Each row is a point on a tangle of strands that fork, close into loops and nearly touch. The rows are in no order.
Two points are linked if the straight distance between their rows is under 0.604.
<772>: -.19 .14 .45 .19 -.09 .11 -.09 -.04 -.05 -.12 -.32 .24 .26 .18 .04 -.14 -.05 -.41 -.13 -.13 .16 .25 -.54 .02
<3>: .13 -.01 .37 .27 -.07 .26 .08 .05 -.14 .09 -.09 .02 .26 .13 -.29 -.31 .28 -.34 .16 -.21 .33 .02 -.04 .07
<633>: -.31 -.03 -.27 -.12 .07 .14 -.09 -.25 .29 -.13 -.11 -.25 -.21 -.18 .21 .29 -.16 .28 .08 .45 -.12 .02 -.05 .06
<1389>: .13 -.13 .08 -.09 -.08 -.30 .09 -.07 .08 .40 -.04 .34 .27 -.03 -.37 -.18 -.14 .31 -.10 -.35 .15 .31 -.03 .00
<1288>: .29 -.14 -.04 -.28 -.10 -.43 .00 .24 -.14 .36 .09 .26 .16 .05 -.09 -.02 -.45 .12 -.26 -.36 -.34 .22 -.17 -.29
<675>: -.41 -.12 .14 -.24 .00 .24 .17 -.52 .39 -.08 -.35 .03 .05 -.06 .13 .21 -.10 .23 .03 .36 -.11 .32 -.10 .15
<922>: .34 .26 -.21 .41 -.12 .49 .04 .11 -.04 -.20 -.09 -.35 -.39 -.16 .23 .13 .36 -.02 .25 -.04 .05 -.32 -.10 .19
<453>: -.37 .03 .09 -.01 .33 -.07 .04 .16 -.21 -.32 .08 -.31 -.10 .16 .27 -.05 -.03 -.63 -.07 .45 -.38 -.20 .11 -.05
<200>: .34 .11 -.14 -.20 .07 -.29 .00 .02 .16 .24 .35 .40 -.05 -.15 -.35 -.12 .27 .47 -.01 -.24 .16 .03 .41 .12
<393>: -.05 .10 -.19 .04 .01 .03 -.02 -.28 .29 .03 -.06 .10 -.16 -.36 -.19 .01 .22 .74 .15 .08 .45 -.04 .22 .35
<558>: .26 -.23 .28 .00 -.16 -.22 .09 .17 -.21 .35 .04 .09 .25 .17 -.22 -.21 .00 -.28 -.09 -.38 -.06 .14 -.03 -.15
<1017>: -.38 -.26 .12 -.16 .14 -.62 -.01 -.05 .13 .19 .17 -.05 .25 .16 -.10 -.10 .13 -.19 -.14 .04 -.13 .19 .63 -.01
<976>: .18 .24 -.10 .33 -.08 .44 .04 .10 -.06 -.22 -.10 -.30 -.15 -.08 .17 .10 .23 -.14 .26 .14 .07 -.34 -.10 .04
<387>: -.27 .37 .12 .08 .21 .07 -.26 .07 -.16 -.50 -.13 .35 .12 -.04 .03 .05 -.32 -.10 -.12 .00 .16 .18 -.42 -.02
<1159>: .06 -.13 .00 -.17 .06 -.51 .05 .07 .05 .29 .42 .19 .07 -.09 -.20 -.09 .09 .20 -.09 -.17 -.06 .07 .61 -.13
<616>: -.45 .08 -.05 -.12 .43 -.28 .07 .17 -.16 -.34 .22 -.25 -.11 .09 .23 .04 -.04 -.42 -.14 .46 -.42 -.18 .36 -.04
<1004>: -.39 -.06 -.08 -.06 .23 -.12 .11 -.17 .10 -.03 .20 -.39 -.21 .01 .02 .08 .11 -.22 .12 .53 -.22 -.03 .51 -.01
<1125>: -.18 .22 .20 .08 .18 -.13 -.08 .05 -.04 -.19 -.02 .31 .32 .00 -.26 -.13 -.02 .03 -.13 -.14 .29 .26 -.05 .07
<782>: -.25 -.11 .20 .10 .03 .05 .04 -.22 .16 .02 -.04 -.05 .23 .13 -.09 -.08 .02 -.10 .04 .15 .06 .21 .02 .09
<586>: -.22 -.06 .13 .16 -.02 .47 .13 -.33 .28 -.09 -.36 -.29 -.05 .05 .11 .15 .03 -.10 .27 .36 .03 .07 -.16 .14
<369>: .07 .12 -.06 .36 -.10 .50 -.03 -.11 .05 -.23 -.40 -.22 -.07 -.05 .20 .19 -.13 .01 .20 .08 .20 -.09 -.43 .03
<500>: .23 .01 .11 -.03 -.18 -.03 .00 .15 -.15 .18 -.20 .32 .19 .12 -.10 -.08 -.35 -.01 -.18 -.31 -.03 .30 -.47 -.15
<916>: .40 -.47 .05 -.01 -.29 -.15 .08 .08 -.21 .44 .12 -.17 -.21 .15 .13 -.07 -.17 -.25 -.01 -.15 -.27 -.20 .22 -.46
<73>: .16 .00 -.50 .21 -.25 .29 -.05 .04 -.11 -.10 .05 -.39 -.56 -.28 .43 .26 .08 .36 .11 -.02 -.16 -.29 -.05 .17
<866>: -.11 -.06 .40 .34 -.10 .40 .04 -.16 .06 -.01 -.28 -.05 .26 .24 -.06 -.15 .16 -.38 .18 .05 .31 .13 -.24 .15
<223>: .27 .10 -.28 -.16 -.14 -.10 -.08 -.03 -.01 .06 -.22 .37 -.04 -.13 -.09 .13 -.47 .49 -.15 -.27 .10 .18 -.51 -.13
<211>: .13 -.16 .33 .02 .05 -.19 .08 .26 -.30 .12 .27 -.09 .05 .21 -.03 -.15 .15 -.49 -.11 -.14 -.17 -.23 .36 -.19
<872>: -.07 .27 -.16 .02 .25 -.06 -.01 .16 -.03 -.31 .33 -.10 -.20 -.05 .11 .09 .17 -.03 .04 .45 -.26 -.27 .31 .00
<1437>: -.17 .08 .37 .16 .19 .11 -.01 .25 -.30 -.26 .14 -.23 .05 .17 .09 -.25 .27 -.69 .02 .19 -.11 -.33 .12 .05
<1207>: .43 .30 .13 -.01 .01 .18 .07 .26 -.09 -.01 .06 .32 .04 .14 -.30 -.14 .20 -.07 .10 -.42 .31 -.06 -.06 .06
<697>: .01 .26 -.29 .15 .03 .13 -.07 -.19 .16 -.19 -.12 .07 -.26 -.32 -.05 .17 .15 .66 .10 .02 .37 -.07 -.01 .34
<140>: .44 -.18 -.37 -.13 -.33 .05 -.03 .03 -.06 .28 -.17 .03 -.14 -.10 .06 .07 -.24 .32 .02 -.38 .02 -.04 -.40 -.15
<1116>: -.11 -.15 -.30 .09 -.11 .20 -.03 -.18 .21 -.01 -.08 -.36 -.34 -.36 .20 .23 .11 .43 .20 .23 .08 -.14 .07 .22
<546>: -.51 -.06 .26 -.11 .02 -.09 .13 -.23 .03 -.03 -.26 -.12 .24 .27 .38 .04 .12 -.72 -.24 .25 -.25 .15 -.17 .00
<681>: -.42 -.11 .09 -.15 .20 -.64 -.09 .01 .21 .07 .09 .13 .43 .11 -.14 -.07 .04 -.05 -.22 .00 -.07 .29 .40 .04
<1108>: -.42 -.02 .05 -.08 .22 -.39 -.04 -.12 .20 -.03 .13 .09 .32 .04 -.14 -.07 -.02 .12 -.11 .08 .01 .29 .24 .09
<1465>: .33 -.23 -.37 -.14 -.25 -.12 -.09 .05 -.04 .27 .02 .09 -.13 -.14 .10 .06 -.26 .29 -.05 -.22 -.15 -.06 -.21 -.21
<1028>: .35 .12 .11 .10 -.17 .23 .08 .05 -.10 .09 -.25 .26 .16 .09 -.29 -.16 -.06 .00 .10 -.38 .40 .09 -.34 .01
<1083>: .22 .22 -.05 .06 -.09 .17 -.09 -.03 -.11 -.15 -.35 .37 .03 -.05 -.10 .12 -.41 .15 .01 -.25 .27 .16 -.62 -.04
<1405>: .43 -.07 -.51 -.09 -.22 .06 -.11 .21 -.23 .04 .14 -.15 -.49 -.14 .31 .22 .02 .25 -.03 -.20 -.29 -.34 -.01 -.08
<1531>: .35 .01 .11 .05 -.05 .16 .05 .24 -.25 .04 .17 -.02 -.01 .08 -.03 -.06 .17 -.30 .06 -.09 -.08 -.31 .09 -.14
<692>: -.30 .09 -.07 -.12 .21 -.33 -.06 -.09 .17 -.12 .12 .24 .24 -.08 -.13 .00 -.21 .37 -.18 .04 .00 .28 .09 .01
<1024>: .06 -.23 .06 -.15 -.03 -.50 .05 -.04 .11 .46 .12 .27 .28 -.07 -.28 -.16 -.21 .30 -.15 -.28 -.02 .33 .16 -.07
<1619>: .53 .24 .16 -.16 -.02 .06 .04 .39 -.10 .10 .20 .32 .02 .22 -.28 -.11 .13 -.09 .04 -.50 .16 -.12 -.08 .04
<1468>: -.15 .25 -.26 .04 .12 .11 -.19 -.15 .10 -.37 -.21 .12 -.10 -.16 .11 .29 -.38 .43 .03 .21 .11 .08 -.41 -.03
<173>: .15 .28 -.27 .01 .17 .02 -.10 .21 -.07 -.29 .28 .01 -.24 -.13 .10 .14 .13 .10 -.03 .26 -.22 -.28 .17 -.02
<9>: -.30 -.21 .19 .03 .10 .08 .16 -.38 .40 .15 .00 -.19 .09 -.10 -.23 -.06 .24 .14 .32 .28 .25 .14 .40 .26
<1257>: -.43 -.11 -.08 -.22 .29 -.59 .03 -.04 .08 -.03 .28 -.17 -.01 .08 .08 .02 -.02 -.15 -.14 .29 -.31 .06 .68 -.10
<389>: -.18 .17 .37 .09 .22 -.04 -.14 .27 -.21 -.24 .06 .05 .26 .11 -.04 -.25 .20 -.54 -.18 -.11 .00 -.15 -.06 .00
<1376>: .32 -.10 .29 .02 -.04 .01 .08 .24 -.28 .19 .25 -.02 .04 .19 -.14 -.15 .27 -.42 .01 -.23 -.04 -.24 .27 -.14
<889>: .32 -.06 -.22 -.24 -.20 -.21 -.06 .05 -.01 .31 -.12 .35 .05 -.08 -.08 .04 -.48 .41 -.17 -.31 -.07 .24 -.46 -.20
<1228>: .21 .00 -.23 -.08 -.02 -.17 -.04 -.10 .19 .30 .23 .23 -.19 -.27 -.21 -.08 .34 .56 .08 -.09 .22 -.02 .46 .22
<557>: -.36 -.05 .00 -.05 .08 .07 .05 -.12 -.03 -.15 -.09 -.21 -.01 .20 .37 .10 -.16 -.46 -.11 .43 -.42 .07 -.11 -.04
<496>: -.12 -.21 -.06 -.01 -.03 .12 .02 -.35 .40 .14 -.15 -.13 -.07 -.27 -.04 .06 .04 .44 .20 .23 .24 .02 .12 .22
<1285>: .26 .17 -.42 .29 -.17 .38 .00 .07 -.10 -.18 -.04 -.31 -.48 -.23 .30 .20 .23 .28 .13 -.16 -.06 -.24 -.14 .21
<1608>: -.01 -.06 -.01 .01 .03 -.03 -.03 .02 -.07 -.04 .12 -.04 .09 .02 .04 -.04 -.11 -.05 -.04 .10 -.15 -.04 .02 -.13
<869>: -.20 .16 -.18 -.15 .20 -.32 -.08 -.13 .22 -.10 .13 .29 .11 -.20 -.21 .01 -.16 .60 -.14 .04 .13 .23 .11 .02
<1247>: -.29 .31 .05 .14 .23 .24 -.06 .13 -.14 -.49 .05 -.20 -.03 .03 .14 -.02 .03 -.36 .05 .41 -.10 -.19 -.05 .04
<1169>: .57 .25 -.29 -.27 .12 .00 -.17 .44 -.08 -.05 .29 .20 -.31 .10 .02 .16 .07 .14 -.11 -.28 -.14 -.32 -.06 -.03
<887>: .00 -.32 -.02 .03 -.06 -.15 .08 -.02 -.03 .20 .18 -.38 -.31 .14 .16 -.07 .03 -.26 .12 .24 -.23 -.25 .52 -.28
<944>: .39 .32 -.27 -.12 .08 .13 -.13 .30 -.11 -.20 .16 .16 -.20 -.05 .03 .13 .10 .14 -.05 -.15 -.05 -.24 -.10 -.06
<979>: -.34 -.19 .05 -.34 -.15 .22 .18 -.46 .37 .00 -.33 .01 -.03 -.12 .27 .28 -.17 .29 -.03 .34 -.23 .27 -.20 .03
<497>: -.17 .01 .33 .22 .08 .21 -.01 .10 -.20 -.18 -.01 -.30 .09 .21 .11 -.21 .23 -.70 .09 .20 -.06 -.20 -.03 .03
<423>: -.33 .12 .01 .05 .28 .13 .03 .18 -.19 -.43 .07 -.32 -.15 .11 .30 .01 -.07 -.55 .01 .54 -.33 -.28 -.03 .01
<1095>: .17 -.12 .28 .08 -.10 -.10 .16 .01 -.03 .32 .05 .19 .33 .12 -.45 -.31 .21 -.07 .04 -.33 .27 .16 .17 .08
<111>: -.48 -.03 .18 -.04 .15 .08 .09 -.24 .06 -.12 -.17 -.23 .13 .22 .24 .07 .08 -.52 -.12 .38 -.24 .17 -.05 .10
<1322>: .56 -.07 -.01 -.20 -.03 -.03 .05 .39 -.31 .22 .33 .01 -.20 .19 .04 .08 .02 -.27 -.09 -.28 -.25 -.40 .10 -.28
<413>: -.32 .24 .06 .05 .25 .03 -.06 .11 -.09 -.39 .17 -.10 .09 .05 .04 -.06 .07 -.16 .00 .31 -.04 -.08 .09 .01
<1199>: .07 .08 .41 .00 .03 -.17 -.09 .34 -.24 .07 -.06 .21 .35 .15 -.23 -.29 .04 -.44 -.22 -.45 .11 .07 -.24 -.06
<999>: -.45 -.07 -.07 -.18 .36 -.44 .06 .07 -.10 -.23 .25 -.23 -.06 .13 .18 .03 -.07 -.34 -.15 .37 -.39 -.06 .49 -.08
<451>: .27 .25 -.06 .21 -.05 .40 -.01 .18 -.14 -.22 -.06 -.09 -.08 -.05 .10 .04 .11 -.16 .15 -.02 .09 -.29 -.19 -.04
<1414>: -.09 -.37 .16 -.04 .09 -.40 .10 .13 -.19 .15 .17 -.28 -.13 .32 .19 -.11 -.02 -.49 -.16 .11 -.34 -.13 .51 -.33
<428>: -.37 -.04 .26 -.08 -.09 -.14 .04 -.07 .00 -.06 -.21 .05 .25 .26 .37 -.01 -.07 -.52 -.30 .13 -.23 .18 -.28 -.07
<691>: -.09 .02 .17 .31 -.08 .61 .10 -.23 .17 -.17 -.46 -.22 .00 .09 .23 .18 -.11 -.15 .24 .25 .13 .03 -.42 .13
<843>: .00 -.10 .35 .34 -.10 .25 .07 -.11 .02 .09 -.17 .00 .29 .17 -.23 -.25 .21 -.24 .15 -.09 .31 .13 -.08 .12
<399>: .22 .06 -.04 .08 -.03 .21 -.01 .13 -.14 -.10 .04 -.01 .03 -.01 .01 -.04 .01 -.10 .08 -.03 .00 -.18 -.09 -.12
<1235>: .31 .02 -.04 -.21 .06 -.37 .05 .09 .11 .26 .41 .33 .03 -.07 -.32 -.11 .24 .28 -.02 -.28 .06 .02 .48 -.01
<1561>: -.28 -.18 -.13 -.09 .06 .19 .01 -.31 .30 .03 -.10 -.35 -.20 -.14 .15 .20 -.05 .05 .18 .48 -.18 .00 .09 .06
<908>: .23 -.40 .28 .07 -.28 -.20 .06 .06 -.14 .43 -.02 .01 .14 .24 -.04 -.17 -.08 -.36 -.07 -.23 -.22 .11 .03 -.23
<977>: -.15 .16 -.07 .15 .12 .17 .01 -.03 .06 -.23 .07 -.17 -.02 -.05 .00 .04 .10 .02 .16 .35 .03 -.12 .08 .02
<1524>: .22 .36 -.34 -.05 .14 .10 -.17 .26 -.11 -.35 .17 .11 -.25 -.12 .12 .17 .08 .19 -.05 .07 -.11 -.29 -.07 -.06
<1133>: .48 -.18 .01 -.04 -.28 .05 .08 .19 -.14 .40 -.08 .07 .06 .08 -.12 -.10 -.16 -.10 .07 -.36 -.01 -.03 -.26 -.20
<997>: -.28 -.08 .42 .11 .04 -.20 .03 -.22 .24 .11 -.20 .19 .47 .17 -.31 -.20 .21 -.02 -.07 -.09 .32 .40 .01 .23
<736>: -.39 -.06 .02 -.15 -.08 .09 .10 -.19 -.01 -.11 -.17 -.03 .04 .19 .47 .19 -.30 -.28 -.22 .34 -.41 .14 -.35 -.11
<1569>: .44 -.14 -.43 -.29 -.15 -.16 -.09 .24 -.23 .13 .22 .04 -.34 -.08 .20 .15 -.13 .23 -.14 -.17 -.37 -.32 -.01 -.30
<1251>: .36 -.11 .12 -.09 -.14 -.12 .10 .20 -.17 .28 .13 .15 .15 .07 -.22 -.17 -.01 -.09 -.02 -.37 .01 .00 .04 -.18
<1239>: -.28 -.19 .16 -.05 -.01 .14 .11 -.39 .30 .04 -.17 -.06 .10 .08 .06 .10 -.05 .04 .06 .25 -.07 .23 -.03 .10
<751>: .12 -.21 -.05 -.08 -.05 -.25 .03 .01 -.10 .19 .28 -.12 -.16 .05 .08 -.04 .00 -.05 .00 .06 -.23 -.17 .38 -.30
<542>: .06 .22 .24 .14 .00 .28 -.10 .18 -.23 -.20 -.17 .19 .15 .07 -.11 -.13 -.08 -.33 .01 -.23 .22 .01 -.39 -.05
<525>: -.39 -.12 .02 -.15 .23 -.52 .05 -.08 .13 .08 .32 -.12 .09 .01 -.06 -.06 .09 -.02 -.05 .18 -.12 .12 .74 -.02
<1473>: .02 -.19 .04 -.14 -.01 -.60 .01 .08 .05 .32 .26 .22 .26 -.01 -.26 -.13 -.06 .17 -.17 -.25 -.08 .20 .40 -.12
<1514>: .48 -.27 -.13 .03 -.35 .14 .06 .03 -.04 .40 -.19 .02 .01 .03 .06 .00 -.26 -.02 .04 -.30 -.08 .01 -.37 -.23
<517>: -.15 -.17 .37 .12 -.04 -.29 .04 -.12 .13 .27 -.13 .15 .46 .18 -.22 -.23 .12 -.16 -.12 -.16 .17 .35 .00 .09
<923>: -.34 .15 .32 .12 .18 -.21 -.06 -.11 .12 -.14 -.16 .27 .41 .07 -.30 -.13 .09 .01 -.14 -.08 .38 .38 -.05 .19
<516>: -.26 -.02 -.46 -.09 -.01 .11 -.20 -.19 .25 -.18 -.14 -.20 -.34 -.30 .26 .32 -.21 .58 .04 .35 -.07 -.03 -.17 .12
<1281>: .28 -.53 .16 .07 -.31 -.15 .08 -.04 -.09 .53 .03 -.14 -.07 .21 .03 -.14 -.13 -.31 .04 -.14 -.21 .00 .23 -.38
<617>: -.28 -.13 .00 -.15 .16 -.40 .03 -.18 .23 .20 .40 -.09 -.01 -.12 -.13 -.07 .15 .20 .06 .19 .02 .11 .77 .04
<1181>: .23 .23 .13 .08 -.08 .23 -.05 .12 -.18 -.08 -.30 .35 .09 .07 -.21 -.06 -.23 -.10 .06 -.36 .32 .13 -.50 -.04
<1506>: -.25 -.20 -.04 -.25 -.24 .18 .10 -.33 .26 .03 -.26 .01 -.04 -.01 .41 .31 -.34 .19 -.05 .31 -.31 .15 -.35 -.10
<351>: .29 .18 -.31 -.06 -.13 .07 -.09 -.05 -.05 -.07 -.29 .31 -.09 -.15 -.07 .19 -.37 .44 -.02 -.30 .29 .12 -.54 -.03
<149>: -.19 -.18 .05 -.11 .09 -.32 .03 -.27 .30 .24 .18 .13 .16 -.17 -.25 -.11 -.01 .43 .03 .03 .20 .22 .37 .12
<1548>: .21 .24 -.21 .28 -.09 .39 -.03 -.06 -.04 -.25 -.31 -.05 -.15 -.17 .08 .17 -.06 .20 .17 -.13 .33 -.13 -.42 .06
<725>: .13 -.20 .31 .04 -.11 -.30 .12 .07 -.05 .40 .00 .19 .39 .15 -.37 -.27 .08 -.16 -.09 -.36 .12 .28 .06 .00
<45>: -.09 .09 -.32 .16 -.05 .22 -.03 -.17 .22 -.14 -.14 -.27 -.29 -.34 .11 .20 .13 .55 .18 .18 .22 -.13 .00 .30
<353>: .02 .15 .46 .04 .10 -.05 -.06 .33 -.25 -.04 .02 .15 .30 .12 -.25 -.28 .24 -.50 -.17 -.38 .14 -.06 -.12 -.02
<491>: -.15 -.29 .01 .04 -.10 .31 .10 -.38 .47 .12 -.28 -.41 -.20 -.31 .04 .13 .18 .31 .36 .29 .23 -.02 .17 .37
<110>: -.58 .12 .12 .07 .28 .29 .06 -.29 .20 -.26 -.14 -.28 .04 .01 -.11 .10 .18 -.22 .14 .54 .02 .19 .08 .26
<859>: .26 -.03 -.32 -.05 -.13 -.03 -.04 -.08 .10 .24 .10 .11 -.21 -.25 -.09 -.01 .22 .49 .09 -.16 .20 -.07 .20 .14
<60>: -.28 -.07 .20 .02 .01 -.13 -.02 -.06 .03 -.03 -.07 .00 .27 .20 .13 -.06 -.08 -.26 -.18 .10 -.15 .24 -.10 .02
<621>: -.06 -.19 .24 -.01 .17 -.34 .07 .26 -.27 .02 .27 -.18 -.05 .24 .13 -.13 .11 -.49 -.15 .09 -.29 -.27 .48 -.20
<759>: .33 -.19 -.05 -.26 -.07 -.35 .00 .25 -.21 .27 .17 .13 .05 .06 .00 .01 -.34 -.05 -.23 -.26 -.39 -.01 -.05 -.37
<378>: .23 -.04 -.53 .00 -.26 .16 -.11 .00 -.11 -.01 -.10 -.10 -.36 -.25 .27 .23 -.11 .52 .00 -.25 -.02 -.14 -.25 .05
<1384>: .14 .01 .34 .02 -.11 -.10 -.04 .19 -.18 .16 -.20 .27 .30 .17 -.14 -.19 -.15 -.24 -.20 -.39 .03 .28 -.41 -.09
<649>: -.27 -.10 -.12 -.02 .07 .04 .06 -.17 .14 -.02 .11 -.41 -.22 -.04 .08 .11 .06 -.13 .24 .47 -.20 -.12 .33 .01
<1370>: .44 .19 .08 .05 -.15 .23 .16 .11 -.03 .12 -.12 .24 .09 .07 -.32 -.17 .16 .04 .22 -.42 .45 -.06 -.12 .10
<1202>: .19 .02 .11 -.07 -.06 -.22 .14 .00 .06 .30 .05 .35 .27 -.02 -.48 -.24 .05 .27 -.01 -.36 .29 .21 .12 .06
<1252>: -.27 .21 .34 .07 .30 -.09 -.07 .28 -.22 -.32 .18 -.07 .19 .13 .01 -.21 .27 -.54 -.14 .05 -.06 -.23 .15 .06
<839>: -.16 .28 .35 .15 .10 .14 -.22 .15 -.22 -.30 -.19 .21 .18 .07 -.08 -.17 -.05 -.40 -.11 -.15 .14 .07 -.43 -.03
<1377>: -.18 .41 .10 .03 .27 .03 -.21 .17 -.19 -.48 .01 .32 .14 -.06 -.07 -.01 -.17 -.04 -.16 -.10 .13 .05 -.23 -.06
<771>: -.04 -.06 -.14 -.11 .07 -.24 .00 -.24 .26 .18 .16 .20 .08 -.24 -.25 -.07 -.03 .60 -.02 .00 .24 .11 .23 .06
<1085>: .44 -.29 .06 -.10 -.17 -.10 .09 .21 -.30 .31 .19 -.10 -.15 .17 .04 -.02 -.09 -.32 -.05 -.22 -.25 -.29 .18 -.39
<1217>: .21 -.04 -.01 -.12 -.11 -.17 -.01 .16 -.11 .21 -.03 .32 .20 .03 -.12 -.03 -.37 .09 -.20 -.30 -.11 .25 -.34 -.20
<1234>: -.14 -.26 .00 -.10 .04 -.19 .03 -.26 .29 .31 .22 -.08 -.03 -.20 -.12 -.05 .15 .31 .19 .16 .16 .05 .52 .09
<1318>: -.49 .03 .16 .05 .17 .26 .07 -.28 .15 -.16 -.15 -.26 .09 .14 .06 .04 .14 -.36 .05 .43 -.06 .17 .00 .18
<1417>: -.32 -.13 .07 -.22 -.22 .12 .15 -.27 .10 .00 -.20 .03 .06 .15 .46 .26 -.34 -.05 -.17 .27 -.40 .17 -.37 -.13
<232>: -.05 -.11 -.45 .14 -.21 .21 -.07 -.05 .04 -.01 .02 -.42 -.52 -.35 .35 .25 .09 .43 .14 .14 -.08 -.22 .08 .24
<764>: .46 .33 -.39 .00 -.13 .25 -.06 .21 -.12 -.23 -.11 .10 -.32 -.09 .09 .20 .02 .35 .08 -.41 .22 -.14 -.37 .10
<857>: .52 .04 -.01 -.25 -.09 -.13 .07 .30 -.10 .24 .26 .24 .01 .07 -.23 -.06 .07 .08 .02 -.42 .02 -.11 .02 -.08
<844>: -.25 .15 -.10 -.04 .27 -.18 .09 .03 .05 -.23 .39 -.25 -.23 -.04 .05 .05 .20 -.15 .10 .53 -.26 -.20 .56 .04
<845>: .29 .00 -.44 .03 -.21 .15 -.04 -.06 .04 .16 .00 .01 -.37 -.31 .09 .07 .16 .66 .05 -.28 .21 -.06 .12 .35
<285>: .43 .23 -.28 .06 -.17 .31 .00 .11 -.11 -.15 -.22 .07 -.15 -.07 .06 .12 -.09 .16 .11 -.36 .29 -.13 -.43 -.02
<459>: .07 .37 -.40 .04 .10 .09 -.15 .10 -.04 -.37 .08 .14 -.21 -.19 .08 .21 .01 .43 -.01 .11 .03 -.14 -.14 -.02
<83>: -.22 -.17 .10 .07 .00 .41 .13 -.39 .41 .03 -.34 -.33 -.05 -.09 .02 .12 .09 .07 .32 .37 .10 .07 .02 .25
<535>: -.02 -.15 -.12 .01 -.09 .06 .01 -.29 .33 .20 -.10 -.09 -.15 -.37 -.09 .02 .18 .64 .19 .08 .39 -.02 .24 .34
<158>: -.09 .19 .13 .05 .12 -.03 -.08 .12 -.11 -.23 .04 .20 .23 .03 -.17 -.10 -.10 -.04 -.14 -.07 .10 .13 -.13 -.04
<148>: -.16 -.34 .14 -.01 .00 -.20 .12 -.05 .00 .25 .17 -.39 -.18 .25 .09 -.13 .07 -.36 .06 .22 -.20 -.06 .59 -.21
<1410>: -.12 -.10 -.03 -.05 .10 -.23 .01 -.01 -.02 -.01 .23 -.11 .05 .05 .01 -.04 -.02 -.05 -.02 .18 -.17 -.02 .30 -.11
<781>: .16 -.01 -.52 .02 -.22 .12 -.09 -.02 -.02 .10 -.03 -.04 -.41 -.36 .18 .19 .00 .70 .01 -.23 .10 -.10 -.02 .24
<31>: .47 -.05 -.46 -.09 -.26 .11 -.05 .17 -.16 .09 .02 -.08 -.35 -.14 .22 .13 .03 .25 .02 -.31 -.08 -.25 -.17 -.02
<99>: .01 .12 -.16 .21 -.02 .23 .01 -.04 .09 -.15 .00 -.23 -.13 -.14 .09 .09 .16 .11 .21 .26 .08 -.21 .04 .04
<531>: -.17 -.15 .21 .10 .03 .06 .08 -.32 .27 .14 -.06 -.02 .20 .01 -.25 -.12 .10 .16 .16 .06 .25 .17 .16 .21
<494>: -.39 .18 .04 -.02 .28 -.24 -.08 .02 .02 -.30 .15 .02 .26 .04 -.02 -.03 -.03 -.03 -.14 .19 -.05 .15 .15 .06
<1129>: -.08 .04 .29 .28 -.01 .37 -.05 .06 -.16 -.19 -.12 -.20 .12 .18 .07 -.17 .10 -.53 .13 .14 .03 -.13 -.20 .02
<954>: -.28 .32 -.03 .05 .17 .15 -.20 -.10 .04 -.49 -.17 .27 .04 -.04 .14 .23 -.44 .14 -.09 .21 .07 .22 -.49 -.01
<1485>: -.22 .10 .35 .27 -.02 .39 -.06 -.04 -.09 -.22 -.25 -.08 .17 .19 .08 -.16 .07 -.55 .07 .11 .12 .03 -.38 .07
<920>: -.20 .00 .39 .18 -.15 .25 -.03 -.11 -.04 -.08 -.28 .00 .23 .29 .20 -.11 -.02 -.51 -.06 .05 -.01 .15 -.47 .02
<978>: -.15 .14 -.48 .00 .01 .10 -.24 -.13 .09 -.34 -.18 -.01 -.26 -.31 .20 .35 -.27 .66 -.02 .19 .08 -.03 -.32 .07
<92>: .39 -.18 -.27 -.28 -.17 -.24 -.06 .17 -.16 .23 .19 .09 -.14 -.06 .05 .03 -.29 .14 -.14 -.20 -.31 -.13 -.06 -.36
<1604>: -.48 -.02 .16 .03 .23 .13 .13 -.34 .28 -.04 -.02 -.28 .11 .00 -.22 -.02 .28 -.08 .22 .40 .13 .15 .33 .28
<138>: .16 .00 .40 .15 -.05 .11 .06 .17 -.22 .09 .01 .07 .26 .17 -.29 -.32 .32 -.47 .04 -.32 .24 -.03 -.02 .02
<1427>: .10 .31 -.48 .05 -.04 .14 -.16 -.02 -.03 -.31 -.13 .10 -.30 -.25 .11 .29 -.09 .56 .01 -.09 .17 -.08 -.29 .08
<898>: .63 .08 -.18 -.27 -.01 .00 -.06 .44 -.20 .12 .32 .10 -.27 .14 .06 .12 .05 -.06 -.13 -.30 -.23 -.40 -.03 -.16

A fork is a point with three links, a tip a point with one. Leave the first point through the second and follow the links. Name the first fork or tip that comes.
<697> / <45> | <976>
<782> / <1239> | <111>
<978> / <1468> | <725>
<923> / <1125> | <978>
<586> / <691> | <764>
<138> / <3> | <1485>
<525> / <617> | <1108>
<516> / <633> | <1524>

Name the points in between on the shortest way along the links from the first point to the second, in order.
<413> / <621> | <977> > <99> > <976> > <451> > <399> > <1531> > <1376> > <211>
<1085> / <387> | <1322> > <898> > <1169> > <944> > <1524> > <459> > <1427> > <978> > <1468> > <954>
<616> / <1410> | <453> > <423> > <1247> > <413> > <977> > <99> > <976> > <451> > <399> > <1608>
<517> / <1619> | <725> > <558> > <1251> > <857>
<764> / <393> | <285> > <1548> > <369> > <691> > <586> > <83> > <491> > <496> > <535>
<1468> / <649> | <978> > <516> > <633> > <1561>
